Points on a hilly landscape, in no order, each with its height.
From any point a ball rolls to the lowest of the 2 points nearest to it. It stops when none of these is lower. Distance is the straight distance between rows; heights are no part of it.
(718) h=75.3: [109 102  76 152  99 117 107 174 159 120 114 125  88 138 107 120 173  87
 178 114 175 164 113 118 152 122 129]
(1373) h=47.2: [162 144  80 129  86  92 163 128 131 116 162 198 114  76 133 136  79 141
  70 135 189 142 123 127 124 154 117]
(1056) h=32.5: [162 140 166  84 161 180 145  79 155 138 119 135 165  85 175 115 171 171
 145 140 143  61 125 183 136 125 145]
(1511) h=28.0: [186  90 152 109 103 161 121 157 160 134 142 133  86  96 138 127 148 110
 195 121 150 124 157 102 164 165 184]
(1456) h=37.5: [158  85 118  73  97 164 137 124 168 114 137 148 101  56  79 100  88 136
 125 137 146  95 162 113 149 172 146]
(1937) h=29.2: [143 129 141 118 146 121 191  89 107 169 165 132 113 142 131 156 128 135
 148 138 112  61 120 169 116 132 203]
(1498) h=72.5: [ 81 142 113 197  94  84 140 156 116 134 119 156 114 192 177 162 148  96
 123 107 157 168  88  95  84  83  93]
(1851) h=61.9: [131 113  71 143 111 175 155 106 177  99 106 157 115  90 156 107 158 119
 139 133 161 160 108 132  95  97 139]
(1653) h=34.3: [144 139 140 107 162 181 194  45 167 134  92 165 123  79 173 111 137 165
 105 108 128  90 115 174  91 143 151]
(1953) h=37.4: [174 153 165 130 173 145 113 115 116 135 169 129 144 104 145 190 104 108
 145 104  47 101 107 147 134 152 151]
(418) h=57.7: [152 112 112 101 118 143 120 148 128  89  95 190  99 109 166 143 129  54
 114 141 132 182  94 135 110 176  93]
(129) h=28.1: [142 158 140 146 135 164  92 118 124  89 138 100  91 170 130 151 121 103
 129 117 182 100 160  69 140 128 138]
(1430) h=61.5: [131 124 129 136  97  68 148 147 103 168 143 170 109 125 175 104 122 192
 173 129 141 190 146 103 128  91 105]
(667) h=30.1: [154 155 195  96 143 148 148 117  69 135 174 108 152 152  87 171 147 132
 151 130 102  89  99 143 178 132 169]
(1735) h=78.1: [ 75 105  94 100 159 122 124  87 141  95  70  95 182 121 119 109 125 124
  96 179 121 145 113 152  95 118 123]
(21) h=17.8: [125 114 100 115  97  83  88 166  92 153 134 128 102 152 140 131  96  87
 134 159 161 136 157 123 166 115  57]
(101) h=61.7: [134 125 132  55  90 168 115 116  81 103 107 140 113 123  86  95 101 110
 112 160  94 140 139  97 115 122  83]
(484) h=73.4: [123 131 162 124 135  95 136 168  90 112  68 133 146 170 154 106 107 140
  95 132 104 176 150 122 102 161 106]
(1487) h=72.9: [129 184  99 121 137 137 136 108  97 113 167 105 117 119  44 114 101 146
 128 114 123 138 100 113 152  88 112]
(634) h=51.7: [125  99 126 103 116 149 149  87 105  93 116 134  83 139 119 136 136 113
 138 153 150 133 119  92 123 118 155]
(38) h=33.7: [ 49  94 168 152 167 154 167 117 112 114 106  72 120 193 147 145 100 134
 123 132 109 107  95 107 120 162 138]
(1322) h=59.4: [132 147 139 127 184 103 122 114 146 148 123 129 151 121 141 131 167 155
  85 128 154 104 122 193 155 170 124]
(1995) h=10.4: [ 95  76  88 123 108  98  55 153 163 143 117  75 138 139  89 108 135 113
 121 140 155 122 173 122 143 114 134]
(422) h=27.7: [150  93 158  82 156 133 145 118 145 178 122 103 158 100 123 115 173 151
 167 141 123  69 139 187 155 153 185]
(2036) h=46.9: [126 154 126 176 123 115 151 121 121 181 181 136 137 117 158 139  99 164
 187 112  58 122 126 149 109  53 114]
(132) h=42.6: [180 121  88 100  56 145 157 155 157  97 145 184 121  64 112 125 104 140
  75 109 153 114 142 109 124 162 146]
(896) h=37.6: [102 147 116 119 123 131 135 144 187 124 170 181 119  87 147 132 141 128
  92 165 230 108 136 144 134 132  53]
(1955) h=12.2: [130 135  94  99  76  93 115 111 101 104 132 139  90 150  97 140  96 131
 123  92 161 169 128  38 115 109 125]
(400) h=71.6: [140 130 134 148 125 168  66 148 163 144 159 122 138 101 125 120 103  98
 131 142  84  97 169 149 152 104  80]
(1479) h=24.2: [147 135 109 182 106 150 163 223  97 109 133  93 156 156 161 113 126  91
 176 128  85 126 134 149 115  97 143]
(2047) h=40.0: [131  99  67 160  89  53 132 166 151 153 124 141 131  95 122 119  96 143
 145  84 133 172 136 113 125 131 145]
(1791) h=73.2: [ 96 161 139 122 103 105 120  67 103 160 166 173  88 159  96 153 156 152
  91 106 131 127 106 104 119 106 113]
(6) h=59.5: [145  92 134  87 112 162 103 135 122 102  73 124 124 130 101  95 118  95
  97 151  83 115 156 134 129 165 120]
(822) h=65.5: [106 116  74 173 143 158 120 148 182 114 113 107  97 100 150  73 119  99
 177 169 164 134 145 138 117  89  76]
(1445) h=46.2: [124 150  84 224 130  84 152 139 157 160 134 140 134  97 174 117  82 127
 108 150 186 118 146 155  90 113 113]
(552) h=53.8: [135 128 136 120 154  71 101 133 142 139 135 129 182 106 183 138 178 168
 117 152 157 173 130 136 128 108 131]
(726) h=43.1: [124 155 117 152 199 154 162 131 131  84 103  98 156 118 143 118 178 125
 145 140 139 138  83 189 137 121 129]
(762) h=81.0: [117  95 129 144 121  96 156 127 100 108 158 143 148 137 174 190 135 116
 135 156  94 152  90 130 100 113 177]
(223) h=63.7: [105 153 168  79 157 164 112  79  90 102 115 135 121 132 101 113 112 149
 131 142  87 156 107 104 121 110  68]
(357) h=13.4: [122 103  63 101  51  96 111 115  81 159 143 161 102 146  98 149  81  91
 122 146 137 123 120  94 149  85  66]
(1773) h=62.3: [133 142 108 146 134 112 123 117  92 140 151 146  42 135  97 141  75  71
 101 136 112 105 123 139 162 166  75]
(279) h=37.7: [113  97 163 117 183 133 149 131 115 106  79  79 125 161 147 125  93 134
 162 120  96 105 147 114 132 160 150]
(1484) h=57.6: [141 106  80 142  65 152 128 144 154 141 151 182 115  74 100 125 146 113
 138 117  93 126  90 147 138 109 118]
(1830) h=32.2: [159  78 101 131  84 176 111 151 197 123 141 122 101  69  91 116 102 108
 183 116 135 108 158  95 155 127 159]
(907) h=67.7: [ 92 137 126 132 152 136 111  87 134  87 125  99 165 159 105 186 171 118
  74 113 133 115  76 113 120 112 149]
(818) h=57.9: [182 123 128 162  52 151  88 165  99 147 162 155  95 134 121 155 117  72
 144 113  99 107 145 100 174 122 112]
(446) h=68.9: [107 133 132 164 172  84  84 117 151 133 123  76 178 138 145 146  83 140
  97 149 117 119 172 120 120 114 117]
(663) h=57.8: [162 163 111 131 128  61 118 112 106 136 202 150 152  74 146 161 109 163
 108 144 173 156 123 132 149  93 148]
(692) h=51.1: [137 123  86 133  63  91 151 130 118 157 131 207  79 112 164 140  67 101
  89 131 186 135 126 105 125 143  51]
(1485) h=46.6: [109 166 102 167 136 140 125 118 153 152 158  77 132 133  98  91 117 173
 165 105 154 102 169 122 118  68 130]
(335) h=52.6: [121 102 154 120 123  96  81  82 145 182 177 173 110 102 141 154 123 164
 141 123  73 139 140 129 130 119 121]
(149) h=72.4: [101 129 144 130 136  98 122 152  98 116  88 142 111 177 116 150 124  98
 106  89  84 196  89  96  97 160  98]
(1065) h=61.8: [ 98 138 124 127 144 117 150 102 139 139 109 122 159 162  96 126 213 163
  86 113 159 108  99 192 127 139 167]
(1629) h=19.7: [124 117 152  96  92  84 143 126  90 150 167 119 123 168 109 122 146 171
 112 147 168 119 160 112 144 111 164]
(429) h=54.8: [152 154  98 165 122 132 143 134 133 133 145 154 113 108 127 135 103 114
  98 106  98 124 120 145 114 132 123]
(174) h=32.8: [136 108 116 148 112 186 154 167 123  91 132  81 165 138 125 127 133  72
 161 150  81  96 115 146 111 100 183]
(937) h=77.2: [104 158 127 152 110 109 173 145  85 162 167  86 137 180  53 111 127 163
 150  97  90 103 108 138 140  97 147]
(1981) h=23.5: [199 118 169  74 119 162 150 135 122 126 139 150 117  96 151 115 139 145
 156 148 157  85 162 136 164 178 174]
(650) h=56.1: [162 118 152 158  50 192 111 148 132 162 141 152  80 119 137 105 126 115
 175 113 101 102 174  98 140 103 129]
(1081) h=83.1: [115 111 155 132 162 100 153 134 100 108 132 108 171 159 162 185 170 117
 100 135 106 106  85 167 138 158 186]
(806) h=16.8: [170 108 171  91 170 169 126 107 143 139 110 113 118  93 156 117  97 125
 134 143 116  47 170 161 168 199 135]
(1539) h=53.2: [127 150 108 143  72 160 108 104 117 146 169 190 112 105  86 151 192  89
 115 117  91 132  61 144 134  91  97]
(474) h=27.9: [167 174 160  96 175 147 137 147 125 149 132  66 164 137 113 107 131 171
 155 110 169  61 159 147 160 140 162]
(2032) h=23.0: [153 119 148 120 170 132 126 123 134 117  98 130  85 109 152 120  66 110
  97 133 126  95 164 134 153 213 103]
(1124) h=43.6: [175 150 121 114 164 169 131 102 103  82 161 118 154  83 130 170 107  96
 124 156 105  98 111 150 155 127 150]
(1962) h=25.6: [ 79  84 129 138 169  63  89 127 143 124  99 105 133 169 164 166 138  67
 110 171 155 142 122 123 124 152  94]
(1477) h=33.9: [186 163 154 131 147 134 162 173 100 161 153 136 140 129 167 148  89 127
 175  94  39 117 126 149  96 139 151]
(1100) h=52.5: [112 152 163 123 138  85 130 144  90 162 145 118 186 156 133 110 126 176
  76 145  79 127 153 173 113 121 110]
(1552) h=46.4: [110 110  55 177  81  52 153 146 110 126  85 133 130 155 122 130  92  93
  82 117 160 155 123 100  77 129 150]
(1748) h=34.2: [159 108 117 123  96 113 151 104 144 173 168 155 101 109 134 148 130 149
 111 105 135  80 158 142 125 158 193]
(2016) h=50.5: [147 190 168 149 145 110 151 122 120 144 124 168 116 121 183  96  97 177
  88 139 182 144 176 110  97 141  91]
(1037) h=49.0: [153 129 170  93 163 157 100  81 102  76 156 127 155 103 170 179 126 125
 135 171 113 132 119 107 147  95 132]
(1067) h=66.3: [ 94 170 184 163 181  88 139  96  98 146 171 123 117 165 160 168  91 156
 119 135 111 127 128 117 120 119  98]
(1638) h=62.0: [111 138 129 106 174  90 132  82 114 100  81 137 126 132 121 150 136 125
  75 116 155 138  78 161 149 189 118]
(391) h=40.8: [103  84  95 138  80  76 151 128 116 183 112 166  86 148 144 108 125 115
 111 149 113 124 135 157 123 112 103]
(1214) h=49.2: [ 99 127  99 155 106  79 135 159 119 112 100  93 152 176 152 108 106 146
 107 137 178 158 158  86  91 101 134]
(1988) h=88.0: [100 116 135 122 112 159 151 111 115 136 150  69 168 151  80 139  94 139
 130 117  47  86 117 100 110 118 178]
(1160) h=50.3: [136 125 140 172 105 191 120 173 148 136 127 132 138 127 139 102 198 105
 202 116  93 140 123 149 124  86 129]
(79) h=78.2: [ 80 101 169  87 162 129 102  84 134 120  91  94 141 151  90 113 180 159
 139 133 135 119 116 120 165 120 134]
(1630) h=48.3: [127 124 138 126 175 162 111 110 139  93 119 122 173  91 187 143 168 115
 131 182 107 145 104 162 129  93 110]
(343) h=37.2: [115 126 137 111 199 188 136 102 140 101  83 120 143  88 117 106 178 126
 150 138 110 116  68 194 169 147  99]
(622) h=20.3: [ 97  98 143 119  42 116  84 152  84 136 167 114 143 192 100 163 127 109
 103 147 126 104 147  79 143  88 130]
(988) h=15.2: [ 82  64 125 113  84  85  93 143 115 154 143  87 159 162 114 119 124 134
 109 177 112 112 160 127 135  76 130]
(2084) h=43.0: [134 127  73 215  84  56 161 153 140 174 107 148 141 122 152 109  87 140
 100  98 154 137 158 135  88 119 156]
(1066) h=40.6: [171 123 124 121 165 177 141 152 124  74  51  97 133 124 157 105 113 110
 158 110 128 119 147 117 126 170 148]
(1526) h=45.8: [133 120 137 137  74 192 116 132 151 165 109 172 102 126 103 113 199  97
  88  96  83 110 124 152 107 154 126]
(1878) h=38.1: [122  93 117  99  78 105 164 129 131 184 144 184  86 112 109  90 149 163
 113 136 127 119 133 174 134 154 137]
(179) h=64.7: [134  92 100 133 140 101 145 114 175 113  55 128 126  95 151 103  96 122
 102 123 161 157 156 111  89 173 156]
(137) h=64.5: [ 87 138 117 162 116 140 137 153 142 128 113 106 132 178  72 107 211 126
 137  85 128 139 104 157 117 113 150]
(193) h=74.3: [ 92 166 131 156 141 114  76  79 179 168 164 163 108 120 108 161 138 141
  79 100 146 129 118 130 117 126  88]
(361) h=41.7: [151 108 106 138  75 193 144 112 125 115 129 123 144 109 117 130 123  77
 113 162  67  66 143 144 101 116 178]
(1547) h=77.3: [100  91 151  96 108 156 104  99 164 146  95 120 104 141  80  88 196 126
 156 138 167 132 142 125 136 133 136]
(1760) h=52.4: [142 135 148 143 146  53 106 179 101 122 130 126 147 150 199 144 158 126
 114 166 172 171 134 112 128 145 109]
(2072) h=54.9: [150 134 122  93 164 145 173  84 110  83 123 145  85  92 156 129 152 152
 154 158 189 148 101 123 136 129 142]
(411) h=57.5: [158 144 149 135 188  68 120 127 156 150 137 140 182  90 157 173 135 148
 111 101 125 140 101 176 142 177 165]
(1461) h=62.8: [140  97 113 121 149 122 109 127 149  70  45 115 131 141 193 129 142  87
 106 155 188 142 145  99 104 163 133]
(312) h=80.6: [139 124  93 123 151 139 146 113 121  49  90  73 175 117 142 136 102 117
 106 168 144 120 135 116 115 110 161]
(587) h=50.9: [112 104 131 134 121  61 121 200 100 105 139  68 170 179 174 146 133 118
 103 167 164 143 148 100 127 115 144]
(412) h=50.0: [106 109  68 121  64 120 146 101 117  97 104 142 117 158 111 138 130  88
  79 126 145 130 113  94  74 118 162]
(1158) h=64.9: [112 162 135 147 192 131 114  68 135  68  96 117 146 124 150 177 133 118
 113 110 158 147  72  99 119 116 120]
(1597) h=30.6: [186 162 120 119 107 138 143 165 130 171 174 132 139  94 128 121  73 154
 189  88  95  96 149 139 119 117 161]
(1024) h=42.3: [156 118 145 125 130 197 121  94 173 131  96 156 119 100 128 143 170 107
 110  73  82  91 107 136 112 178 161]
(1945) h=78.3: [ 75 123 117 152 122 110 192 134  92 103 175  87 186 144 150 163  91 145
  99 158 123 154  65 124  95 101 175]
(2010) h=70.2: [130 141 131 161 183 130  52 159 175 128 152  89 159 101 157 130 102 117
 137 151 134 136 160 133 143 117  73]
(1794) h=22.8: [171 119 171  61 156 130 148 100 111 147  77 113 151 110 147 131 120 156
 140 102 107  47 125 179 153 195 170]
(1085) h=56.8: [142 100 178  79 127 162  76 144 113 105 110 110 188 127 134 128 159 122
 116 152  76 122 135 142 148 132 137]
(1225) h=91.5: [108  80 108 125 131  82  97 171 124  98 114  77 153 155  92 156 126 101
 144 109  91 170 106 101 147 133 179]
(1661) h=82.4: [117  91 101  70  83 101  77  96 137 134 150 154 138  90  90 139 139 131
 124 137 119 173 104 107 140 104 132]
(161) h=71.5: [102 149 125 169 101  98 141 171 103 142 107 156  72 204 131 126 142  97
 109  83 135 151 121 116  98 149  97]
(1874) h=23.8: [130 122 131 111 141  81 196 130  76 138 151 104 125 148 147 121 115 169
 139 167 140 108 147 140 121 128 176]
(585) h=70.0: [112 170 117 156 152 138 178 102 136 135  97 157  45 142 104  95 122 118
  98  78 149 142 104 135 100 160  98]
(380) h=40.9: [117 158 126 104 133 153 146  97 131 123 126 151 114 134 151  98 157 129
  90 187 191 111 136 172 119 122  71]
(1512) h=63.6: [123 120 133  87 140  82  67 156 149 145 149 126 145  99 114 116 103 170
 117 135 137 163 161 131 168 147  95]
(1692) h=62.1: [150 155 137 116 142  67  80 147 134 120 140 153 181  81 146 136  69 143
  74 144 163 168 143 123 139 164  84]
(1707) h=43.5: [151 141 165 138 167 206 138 127 130  89  80 130 113 129 184 131 162 111
 181 104 108 130 109 122 127 144 134]
(216) h=7.8: [144 118  53  96  43 139 130 114 119 122 140 168  81 107  91 114  90 123
 139 115 187 138 126  68 149 100  88]
(505) h=46.3: [ 88  52 173 124  88 122 145 139 108 141 145 116  99 183 122 155 166 113
 164 149 105 125  94 107 150 136 187]
(1902) h=33.6: [141 136 122 153 106 143 127 175 197 114 145 202 120  90 165 149 129 109
  63 127 170 104 142 140 126 165  80]
(393) h=68.4: [ 85 132 104 145 185 140 148 108 152 123  76 115  70 138  90  77 126 127
 165 116 144 165 115 129 123 133  97]
(715) h=79.3: [108  67 142  61 153 121  99  89 113  98  73  99 127 131  73 130 140 124
 146 130  96 139  93 108 171 159 156]
(1856) h=67.4: [110 114 119 104 180 142 176  94 158 118  48 101 111 106 132  66 128 178
 161 117 167 132 142 130 120 154 136]
(1850) h=66.2: [ 94  99 105 138 158 100 144  85 174 123  65 109 115 102 160  83 104 158
 150 150 166 174 156  93  74 118 129]
(2095) h=49.1: [112  76 201  89 108 167 168 115  87 130 115 131  71 169 140 119 149 126
 156 156 102 116 130  96 138 148 159]
(1385) h=43.2: [ 94  53 126 105  79  69 136 151  80 157 128 149  88 177 125 138 149  92
 146 163 114 147 112 128 144 130 113]
(1595) h=41.2: [165 120 142 128 127 142 110 100 145 184 168 141 120  99 121 186 111 100
 155  85  18  76 116 127 103 146 185]
(788) h=86.1: [121 120 175 106 108 185 157  90 112 124 146  83 149 171 119 147 130 148
 126 126 121  60 139  97 112 123 194]
(1709) h=5.6: [151 100 116 129 116 133  83 197 162 141 123  67 142 121  76  89 153 107
 168 117 144 121 162 141 172 147 164]
(525) h=54.5: [149 133 176 128 143 137 112 181 103 141 154 116 187 153 169 136 166 139
 121 153  82 118 144 169 137 110 130]
(165) h=60.0: [155 134 120 157 114 108 101 157  78 137 178 123  97 136 105 163  84  71
 135 137  73 102 140 140 179 142 111]
(81) h=67.3: [123 138 122 144 181 136  77 101 177  78 112  84 173 102 125 165 121 146
 147  87 135 168 115  82 124 100 151]
(1892) h=28.9: [138 143 139 143 157 160 110 124 173 124  98 169 127  97 168 136 117 101
  65 137 127 117 135 168 121 192  80]
(52) h=81.3: [117  70 140  76 111  82 109 116 106 138 145 140 121 126  99 138 141 159
 174 129  83 170 127  94 152 117 174]
(1758) h=76.3: [137 101 142 104  97 154 105 155 156 127 122 144  89 118 100 114 207  96
 179 141 186 165 109 121 175 142 118]
(1197) h=48.8: [106 143 109 169 111 167 114 113 177 142 113 110 100 155 119  93 141 152
 130  88 170 118 183  88  94 100 134]
(1079) h=90.0: [102  66 111 116 129 110 110 117 136 133 124  74 165 122  80 130 113 114
 143 141  44 117 118 135 135 118 182]
(793) h=55.5: [171 158 160  97 165 103 104 130 118 132 184 143 174  87 162 159 136 177
 125 119 141 150 131 137 154 129 142]
(850) h=71.8: [ 91 182 133 173 152 120 178  85 121 141 136 134  89 181 109 146 148 148
  92  91 144 110 104 131 102 131 135]
(22) h=21.6: [ 91  93  94  94 135  83  68 118 146 143 119 128 103 136 127 149 111  46
 117 160 151 137 133 144 145 165  66]
(1290) h=37.3: [131 143 103 149 129 117 132 161 172 136 120 132 126  98 110  98 109 178
 152  62 128 179 141 109 109 134 128]
(1020) h=43.3: [128 187 112 180 152 118 127 156 127 156 173 113 122 107 133  99  84 165
 171 120 122 133 140 146 150  83  72]
(1913) h=55.0: [128 108 104  68  67 157 118 116 106 116 121 204  89 118 130 129 159  67
 121 154 129 162  90 133 116 122  80]
(897) h=71.4: [155 137 122 141 130 139 140 143 117 121 175  91 133 124 105 156 137 116
 213 112 119 124 109 114 150  77 189]
(852) h=66.7: [ 72 126 120 149 168 152 178 144 131 102  78  88 116 182  95  93 156 133
 162  99 116 146  95 128 108 134 148]
(221) h=76.0: [ 97 125  99 112 126  98 169  74 122 131  77 152 139 130 104  99 105 127
  55 149 122 152 104 152  69 132 109]
(1339) h=69.2: [154 135 126 123 158 150 105 139 154 107 138  89 154 109 144 136 149 149
 178 112 148 135 152 112 136  97 171]
(1437) h=84.4: [ 86 102 157 114 146 184 145  66 132  94  87  74 147 173 130 126 140 135
  95 162 147  46 138 119 134 126 147]
(119) h=31.9: [131 150 135 135 126 173 133 132 186 142 191 152 116  62  84 116  99 162
 147 113 125  97 129 121 155 116  77]
(157) h=25.5: [141 157 191 100 119 204 150 133  96 118  90 107 146 155  72  83 170 142
 143 111  85 117 125 130 138 133 131]
(1518) h=82.7: [119  92 131 109 161 131 133 123 134  98  77  59 180 133 174 124 156 139
 113 170 150  78 148 135 132 133 168]
(1129) h=64.0: [126 129 108 104 154 113 120 113 149 104 100 141  89 133  91 128 163 131
 129  94 196 164  93 119 159 176 142]
(626) h=36.7: [166 170 160 104 142 190  99 138 150 101 156 135 113  86 136 112  95 154
 143 117 146 120 162  96 157 140  87]
(1523) h=67.6: [100 143 157 151 182  93 116  76 136 157 144  98 152 142 124 149  57 159
 104 125  59 100 158 119 100 122 130]
(679) h=60.6: [165 122 111 132 122 148 107 158 112  55 109 142 121 126 195 159 117  69
 127 171 148 161 131  90 107 124 116]
(1941) h=58.3: [171 100  95 115 140 134 165 138 158  89 128 177  91  53 179 139 142 121
 170 140 165 176 101 127 131 144 158]
(2037) h=62.4: [128 177 122 159 160 106  87  88 134 104 116 140 158 127 134 179 101  85
  50 131 149 141 103 116 108 144  95]
(1863) h=24.5: [109  99 137 157  71 140 100 111 113 129 156 108  84 186 119 155 124  93
 120 144 156  74 164  81 141 108 145]
(789) h=33.1: [136 141 161 133 128 108 138 181 100 144 132 128 104 165  90 116 128 152
 177  49  72 161 132  97 132 149 151]
(104) h=50.2: [104 134 135 113 116 156  95  91 160 134 130 154 120 122 145 114 152 166
 123 120 152 158 144  92  91  89  99]
(1343) h=29.3: [ 52 103 151 139 192  92 119 122 123 104 113  65 143 178 145 160 108 125
 122 161 148 136  97  96 129 139 116]
(31) h=46.5: [152 135 138 172 155 180 150 138 152 126 129 135 106 134 171 154 193  97
 187 103 130 112 104 153 118 124 176]
(602) h=75.2: [105 150 101 124 147 101 144 130 108 144 157  91 143 129  28  90 126 141
 124 128  99 116 106 180 157 124 136]
(1038) h=10.1: [140 117  86 154  96 141 147 208 128 139 109  97 137 127  81  55 142 111
 171 121 122 128 154 172 151 129 144]
(198) h=53.6: [159 130 159 172  81 192 137 162 129 167 154 128 134 143 155 135 150 119
 204 106  55  92 150 123 102  76 152]
(1009) h=16.0: [154 131 134  89  75  64 116 153  61 117 155 151 121 156 123 144 108 154
  99 118 143 160 147  85 140 122 151]
(2054) h=48.7: [110 149 134 128  56 190 127 111 144 171 144 185 107 127  92  86 194 125
 110 135 122 106 113 169 118 103  74]
(1520) h=31.7: [157 165 163 110 110 184  95 110 109 101 161 134 134 146 124 163 176 131
 105 130 174 108 141 105 154 104 135]
(2058) h=44.2: [103 133 122 133 136 154 142  85 122 105 116 167 114 153 178 153 169  76
 101 180 167 132 103 150  85 104  84]
(415) h=50.4: [115 102 127 144 140 120 146  94 147 170 157 133  91 106 146 129  94 138
 186 116  82 126 136 122 115 106 149]
(482) h=64.3: [119 153 122 131 167  94 108 121  99 107 114 114  88 188 101 149  81  90
  81 128 157 109 135 117 144 181  97]
(36) h=26.7: [157 160 120 137 132 154 158 162 196 156 180 132 141  71 110 106  75 185
 148  93 136  74 165 146 114 124 127]
(959) h=24.3: [164 138 184  74 140 120 129 116  91 149 166  83 146 128  94 124 139 166
 149 151 165  81 160 121 188 122 175]
(909) h=65.3: [112 154 160 164 150  76  99 126 118 151 146 108  97 196 130 157 102 134
 100  96 139 118 159  91 136 149 116]
(880) h=40.7: [125 174 151  81 166 107 117 112 100 107 108 121 129 147 114  98 107 181
 105 112 186 162 144 102 144 144  92]
(322) h=63.9: [ 96 116  68 157 107 172 117 132 187 119  78 142 105 129 141 102 140  78
 136 126 143 149 128 145  80 108  80]
(2076) h=57.0: [124 162  75 137 103  92 124 140 111 136 129 137 180  99  97  94  66 128
  72 148 120 151 122 161 108  99  69]
(1196) h=30.5: [162 174 136 134 143 151 160 138 135 164 130  91 111 155 103  93 104 176
 148  73 147  73 184 128 120 156 160]
(378) h=51.2: [ 99 138 183 112 127 124 105 114 127 164 132 140 142 169 145 111 137 187
 110 123 103 136 171 116 100 110 107]
(1997) h=31.3: [134 143 144  94 161 175 135 140 132 130  99 134 140 104  88  74 145 159
 125 117 118 127 119 166 154 166  97]
(1157) h=30.4: [153 160 175 133 102 193 132 168  92 110 124 134 106 168 111 108 151 131
 154  79  83 144 143  82 113 131 129]
(1375) h=16.7: [105 127  68 196  90 129 168 191  99 137 117  86 133 173 115  75 108 123
 140 132 114 104 144 141 118  82 114]
(1717) h=48.9: [142 156 133 171 162 102 170 130 172 151 132 143 139  62 185  87  80 172
 121 159 187 129 176 134  93 144 108]
(141) h=74.5: [ 81 120 131 108 126  56 150 135 106 135  63 153 168 164 123 107 134 115
  75 138 141 201  99 145  81 142 103]
(1473) h=74.7: [121 167  95 147 130 123 193 109 103 106 155 128 189 113 113 151 140 144
 116 113  97 154  65 158  81  79 171]
(270) h=65.4: [151 108 137  59 137 119  68 156 136  99 140 126 147  88  90 134 124 121
 107 141 155 139 121 133 198 178 110]
(2108) h=40.5: [113 178 154 165 183 132 122 158 130 151 141  97 144 142 112  98 103 167
 168  90  76 150 141 133 117 109  97]
(979) h=80.5: [130  72 141  73 154  80 105  95 140 137  97 132 142 109 128 150 126 167
 138  98  79 147 134 111 141 170 172]
(1685) h=73.0: [107 118 160 149 107 166  93 113 129 154 158 132 125 141 123 136 150 106
 138 161  56  98 136 139 130  80  92]
(2033) h=49.9: [150 110 104 107  84 192 128 103 101  85 137 165 124  97 133 130 131  60
 122 196  90 120 109 141 123 103 110]
(205) h=47.6: [109 145 106 172 113 125 130 131 126 123 133 166 139 124 201 144 158  93
 130 178 138 159  96 151  93  65  67]
(777) h=54.3: [ 84 146 131 121 121  89 106 138  88 155 147 126 149 156 108 103 103 128
  96 167  91 137 128 165 129  93  55]
(492) h=52.1: [155 182 153 161 160 138 146 116 137 128 111 145 145 126 163 129 101 150
 114  97 121 136 146 124  93 145 133]
(664) h=70.9: [ 81 136 116 147 150 110 168 117 120  74 102  92 181 151 101 161 149 151
  99  90 119 171  47 128 101 128 168]
(638) h=38.9: [163 165 167 112 188 149 106 157 119  93 102 118 129 115 172 106 117 166
 148 116 158 159 148 100 149 155  77]
(1870) h=70.3: [162 170 146 116 104 126 118 158  81 128 179 119 128 125  45 122 147 127
 158 108 124 153 104 131 192  99 132]
(2116) h=60.1: [147 175 123 150 115  54 140 114 103 147 174 165 124  98 135 133  68 188
 127 100 167 179 129  97 127 112 117]
(1530) h=59.8: [133 168 108 108 137 105 110 136 118 112 100 153 150 124 115 116  80  93
  71 141 160 161 125 145 109 159  55]
(1879) h=38.6: [141 121 141 114 153 169 176  80 168 157  90 147 130 121 148 128 183 150
 144  66 109 100  99 154  86 154 191]
(903) h=74.2: [111 111  71 227  84  79 141 153 128 143 125 140 134 160 190 176 136  76
 108 139 140 123 118 136 102  94 138]
(27) h=67.1: [139 109  95 134 102 149 134 163 158 137 141 153 114  68 159  90 120 142
 169 179 152 134 151 134 134  92  87]
(2001) h=73.8: [127 109  82 167 103 118 116 152 120 133 156 116 113 130 123 136 143  92
 187 146 134 128 112 125 167  75 139]
(939) h=67.9: [153 154 144 108 115 125  57 154 123 126 170 127 138 113  62 163 150 110
 101  88 115 151 109 119 178 148 117]
(673) h=34.9: [146 130 154 111 148 129 114 167 141 162 144 156 104  97 103 101 122 171
 176  66  75 179 130 115 139 162 114]

For each start below, name the point where the ball stops.
(1079) => (161)
(822) => (216)
(429) => (157)
(1856) => (1709)
(446) => (216)
(1484) => (806)
(27) => (216)
(31) => (216)
